The views of a scene show one set of named points, each view turned or mirrored, and shifted as a whole, with a little noise and some points left out.

Scene 1
View 1
<130>: [ 21   0 -28  23  -3 -16  16 -23  -7  25  30 -21  -7   9   8  18 -14 -19
  12 -29   7   2 -14]
<110>: [ 34   7  -6  44  16 -13 -20 -41  12 -12  18 -17   6  14   2 -13  10  -4
  31 -34 -31 -23  29]
<104>: [ 24   7  -3  60  -6  -9  -7 -62  20   1  19 -26   1   4   3  11   5   1
  32 -58  11 -22   5]
<37>: [ -1  10 -21  84   7 -33  -7 -55  -7  19  36 -15   2  -1  -8 -12 -28 -41
  16  -7   6  -7   3]
<128>: [  3  -2  -3  77   2 -47  -8 -67  -2  28  50  -3  -2  -6 -10   7 -28 -66
  16  -8  20  -1 -13]
<200>: [ 29   6  -7  48  17 -20 -19 -42   6  -5  24 -14   5  12  -1 -13   2 -17
  27 -24 -28 -19  26]
<32>: [  0  13 -11  91  28 -33 -24 -54  -2   0  25  -4  11   1  -7 -26 -15 -37
  21  10 -26 -15  26]
<118>: [ 30  -6  19  34  57 -36 -37 -31   7 -19  13  33  17  10   2  -4  24 -45
  24  28 -77 -13  39]
<149>: [ 32   4 -14  21  11   1   2 -24  12  -4   3 -16   2  13  14  16  18  17
  25 -41 -22 -15  11]
<180>: [ 64  -7 -12 -26  -5   2   7 -13  14   1  21 -26  -8  27  15  25  21  14
  28 -70 -15 -13   4]
<84>: [ 15   2  -5  40  42 -22 -14 -24   1  -6   7  14  12   6   8   5  11 -24
  17  14 -50  -9  21]
<97>: [  6   7 -10  66  18 -23  -7 -46   3   6  17  -5   6   0   3   4  -4 -23
  19  -8 -11  -9   7]
<113>: [ 37 -15 -10  -8   2 -27  13 -18  -2  28  39  -1  -9  12   9  39  -3 -39
  10 -25   0  10 -20]
<107>: [ 39  -3 -13  -5  30  -4  -1  -3   3  -6   3   0   5  19  17  17  23   4
  19 -16 -49  -8  17]
View 2
<97>: [-16  32   6  14   7  -2 -21   1 -11 -27 -28 -25  -8 -45  25  10  20   6
  -3  -9  -8   9  17]
<118>: [-17  47 -32  12  28  21  -5 -28   5 -46   4  -7 -10 -54  58 -19  -7 -21
 -33  20  50  50  16]
<200>: [-10  17   4   9  22  16 -12  -4  -8 -18 -17 -36   4 -30  21   6   0 -10
 -16  -8   0  20   1]
<104>: [  9   3  32   4  18  -1 -34  17 -24   4 -25 -36  14 -28   7  21  17   9
 -11 -11 -15 -10  -8]
<149>: [  2  21  39  13  26  11 -25   3  -4  -5   5  -7  18  -7  15  -3   1 -10
   3 -13  14  -1   2]
<107>: [ -6  33  27  22  25  22  -9 -13  12 -24  22  16  11   4  25 -23  -9 -18
   5 -15  31  16  17]
<110>: [ -8  17  14   8  30  18 -15  -1  -6  -8 -10 -37  12 -25  16   6  -4 -18
 -12  -6   7  17  -6]
<128>: [ -6  11 -19  11 -15  -8 -14   5 -31 -43 -55 -28 -28 -55  22  21  36  39
 -30 -13 -45  11  29]
<37>: [-24  25  -7  15  -5  -4 -12   2 -18 -33 -50 -44 -19 -49  17  23  27  16
  -5 -20 -39  12  21]
<84>: [-20  47  -5  18  18  11 -12 -15   3 -37  -4  -4  -7 -39  40 -10   4 -11
  -4  -2  25  29  22]
<130>: [ -2   8  26  21  -6   7  -8   3 -11 -29 -19   0  -5   4   5   2  15  20
   1 -37 -33  -2  30]
<113>: [ 17  -3  14  19  -8  12  -3  -4 -14 -42  -6  28  -9  12  16 -14  12  32
 -24 -30 -21   5  37]
<180>: [ 26 -14  49  11  25  28 -11   4  -7  -3  19  11  27  38  -2 -15 -12  -1
 -16 -27   1  -3   3]
View 3
<110>: [-17   1  11  14 -25   5  45 -12  21  -7 -12  30 -13   7 -27  14 -20  23
 -10  20  12 -10 -55]
<118>: [ 16  35  26   8  35  15  59 -17  40   2 -52  29 -50 -42 -39  19 -35  41
   7  41   9 -27 -34]
<32>: [-34  15   9  35  18   4  46  10   2   9   8  18 -11 -47 -30   4 -10  64
   8  25   9  -9 -43]
<128>: [-24  38  -3   4  16 -26  42  18 -14 -10  45  20   0 -53   5   3  -7  59
  36 -16 -16  12 -39]
<97>: [-27  16  14  14   0  -5  38   9  10   7  16  28  -3 -34 -10  13 -17  30
   5   7   0  -7 -38]
<107>: [ 13  22  28  -6 -31  10  29  -9  30   6 -37  35 -26   3 -11  25 -32 -19
 -11  18  19 -12 -23]
<37>: [-36  22   2  23   2 -11  35  20 -14   3  35  17   4 -43  -8   1  -4  53
  18   1   1   7 -38]
<200>: [-16  11   8  13 -13   1  45  -7  14  -8  -5  27 -13  -7 -24  11 -17  33
  -1  17   8  -5 -51]
<149>: [-13   2  20   0 -37   1  35  -8  31   1  -6  40  -5   9  -7  26 -27 -12
 -15   8   6 -12 -43]
<180>: [ 13  13  11 -25 -70 -10  28 -19  21 -23 -14  38 -11  47   5  23 -27 -31
  -7  -9   7   7 -45]
<84>: [ -2  24  26   8   9   7  43  -2  28  11 -23  31 -27 -35 -19  22 -28  19
   1  24  10 -19 -28]
<130>: [ -9  30  11  -6 -38 -15  17  14 -10  -1  20  24   0 -10  14  12 -13  -1
  11 -14   7  14 -22]
View 4
<97>: [-28 -12  15  21   6   3  17  15  18  20 -12  10 -22 -13 -24 -15  -2  13
  48  37 -41 -18 -21]
<118>: [ -6  30  32  62 -25   0   0   3  41 -22 -32  14 -17  43 -31  -9 -35  14
  54  42  17 -16 -31]
<200>: [-18  -9  21  25 -21  -1  15   6  29  15  -1 -11 -28   7 -17 -13 -17  -2
  33  33 -39 -16 -17]
<130>: [-21 -51   7   9  21   6  17  29  -3  19   6 -22  -2 -17 -10   0  16   4
  18  21 -32   3 -17]
<32>: [-45  -5  26  28  -5  11  24   4  27  17 -23  17 -47   0 -36 -22 -14  16
  59  43 -43 -41 -15]
<149>: [  8  -7   8  15 -20 -25   6  11  19  18  11 -18   4  -6  -8  -6 -11  -3
  25  28 -50  13 -37]
<104>: [-13 -12  13   5 -10  -3  15  15  32  46  15  -8 -18 -33   1 -25   1 -12
  26  37 -73  -6  -9]
<110>: [ -9  -4  21  22 -33 -10  13   1  30  17   4 -15 -25   8 -14 -13 -22  -7
  30  34 -49 -10 -22]
<180>: [ 22 -31   7  11 -24 -18   1  22  17  17  33 -53  20   1  17   3  -3 -25
  -9  15 -35  34 -23]
<128>: [-51 -31  22  23  38  44  24  33  24  33 -19  18 -38 -27 -14 -26  19  10
  42  40 -22 -34  16]
<107>: [ 14 -10  10  29 -20 -26   0  11  10  -9   2 -25  15  21 -14   8 -16   4
  24  22 -16  18 -47]
<113>: [ -7 -44  11  24  28  18   6  40   6   8   3 -23  13  -7   4   2  21  -2
  11  20   6  16  -7]
<37>: [-52 -32  19  16  19  23  29  17  14  28 -15  11 -43 -19 -28 -19   6  14
  47  37 -45 -37  -4]
View 5
<118>: [-16  28  -3  27  13   2 -28  26  54   6 -25  68   1  46 -24  15   9 -20
   5 -66 -24 -77  20]
<110>: [-21  48   8   1 -15  24 -26   0  34   4 -13  19  -5  15   1  28  12 -13
   6 -21   0 -13  -6]
<104>: [-29  49   3 -27 -38  13 -34  -7  44  30  -8  -8   2  -3   6  22   5  -1
   7   4  -2  18  -5]
<200>: [-15  41  -2   1  -9  22 -21   8  42  13 -10  22  -4  17   4  24  12  -4
  -3 -26  -6 -20   2]
<149>: [-24  46   8   6 -15   4 -23 -14  27  -5  -6  14  14  -6 -18  23  -4 -21
  31  -4  -5  -1  -5]
<32>: [-35  47  -9  -4  -9  24 -36   0  60  35 -28  40  -8  43  32  14  19  30
   0 -29 -17 -41  24]
<37>: [-28  43 -24 -18 -13  19 -25  -6  61  50 -14  19   0  19  43   7  13  48
   0  -5 -19 -15  27]
<113>: [ 10  12 -39   2  12 -12   8   9  43  21  19   5  29 -32 -15   2 -15  12
  16   2 -24   0  19]
<130>: [ -9  32 -29  -1   1   5  -2 -13  36  20   9   4  21 -22  11   7  -6  27
  22  13 -16   7  16]
<128>: [-19  27 -38 -29 -14   5 -23  14  77  70  -6  11   5  10  32  -2   7  51
 -13  -9 -27 -13  34]
<107>: [-11  35  -2  29  11   0  -8  -8  20 -22  -2  32  21  -6 -29  20  -7 -28
  36 -17 -13 -23   1]
<97>: [-32  43 -10  -8 -14   6 -31  -7  54  31 -17  26   7  15  14  11   3  18
  15 -11 -19 -21  19]
<84>: [-26  36  -7  19   5  -1 -24   1  46   6 -19  50  12  24 -10  12   1  -4
  26 -33 -23 -50  22]
View 6
<113>: [-35 -24  15  -9 -12   5 -16  -9 -24   5   5  -6  -2  10  13  29  24 -43
  -4  20 -11 -22 -12]
<84>: [-20  31  17   8 -27   5   8  15 -19 -27  36 -27 -28  -6 -10  16  11   0
 -34 -27  -3  21 -18]
<104>: [  5 -17  -3 -31  17 -31 -19  16  -1 -19  -7 -28  -4 -16  -4  32  18  21
  12   3  30  23   4]
<130>: [-31 -31  -8   4  10 -18  -9  -6 -25  -8  -4 -15  -1   3  12  36  20 -15
  -7   3   2 -12 -10]
<200>: [ -3   7  10 -16   8 -19  -4  16  -5 -30  19 -14 -25 -23  -2  22  12   6
 -15 -21  -2  28 -10]
<97>: [-12  14  -5 -12   2  -7   1   2 -20 -27  11 -35 -14 -11  -5  34  24   9
 -14 -28  20  13 -16]
<180>: [-21 -49  25   3  -9 -35 -27  33   8   5   6  12  -8   0   6   8  -7 -13
   2  47 -17  13  18]
<128>: [ -8  10 -12 -47  26   9  -4 -30 -32 -24  -5 -31  -5 -15  10  53  50 -19
  -1 -37  20 -13 -34]
<37>: [ -9   9 -21 -26  31  -9   5 -18 -29 -34  -1 -34 -12 -19   7  48  37   3
 -11 -45  20   1 -28]
<118>: [ -9  61  43 -12 -39  22   9  22 -11 -33  58 -17 -43 -16 -16   5  10 -13
 -42 -37 -19  35 -26]
<107>: [-31  -5  25  28 -31 -13  -4  31  -9 -11  31  -7 -22   2  -5   4  -8  -5
 -28  12 -18  21   2]
<32>: [ -2  35  -6 -20  17  -7  13  -4 -21 -46  19 -34 -28 -27  -5  36  28  13
 -26 -61  12  24 -29]
<149>: [-15 -15  11   8 -14 -27 -11  31  -3 -14  13 -19 -13  -4  -8  14  -1  14
  -9  12   6  26   9]

Which points are out of place in each view (at most two, in the order of its rows)? Write - if all are in place.
view 1 | <149>
view 2 | <107>
view 3 | <110>, <84>
view 4 | <32>
view 5 | <118>, <200>
view 6 | <128>
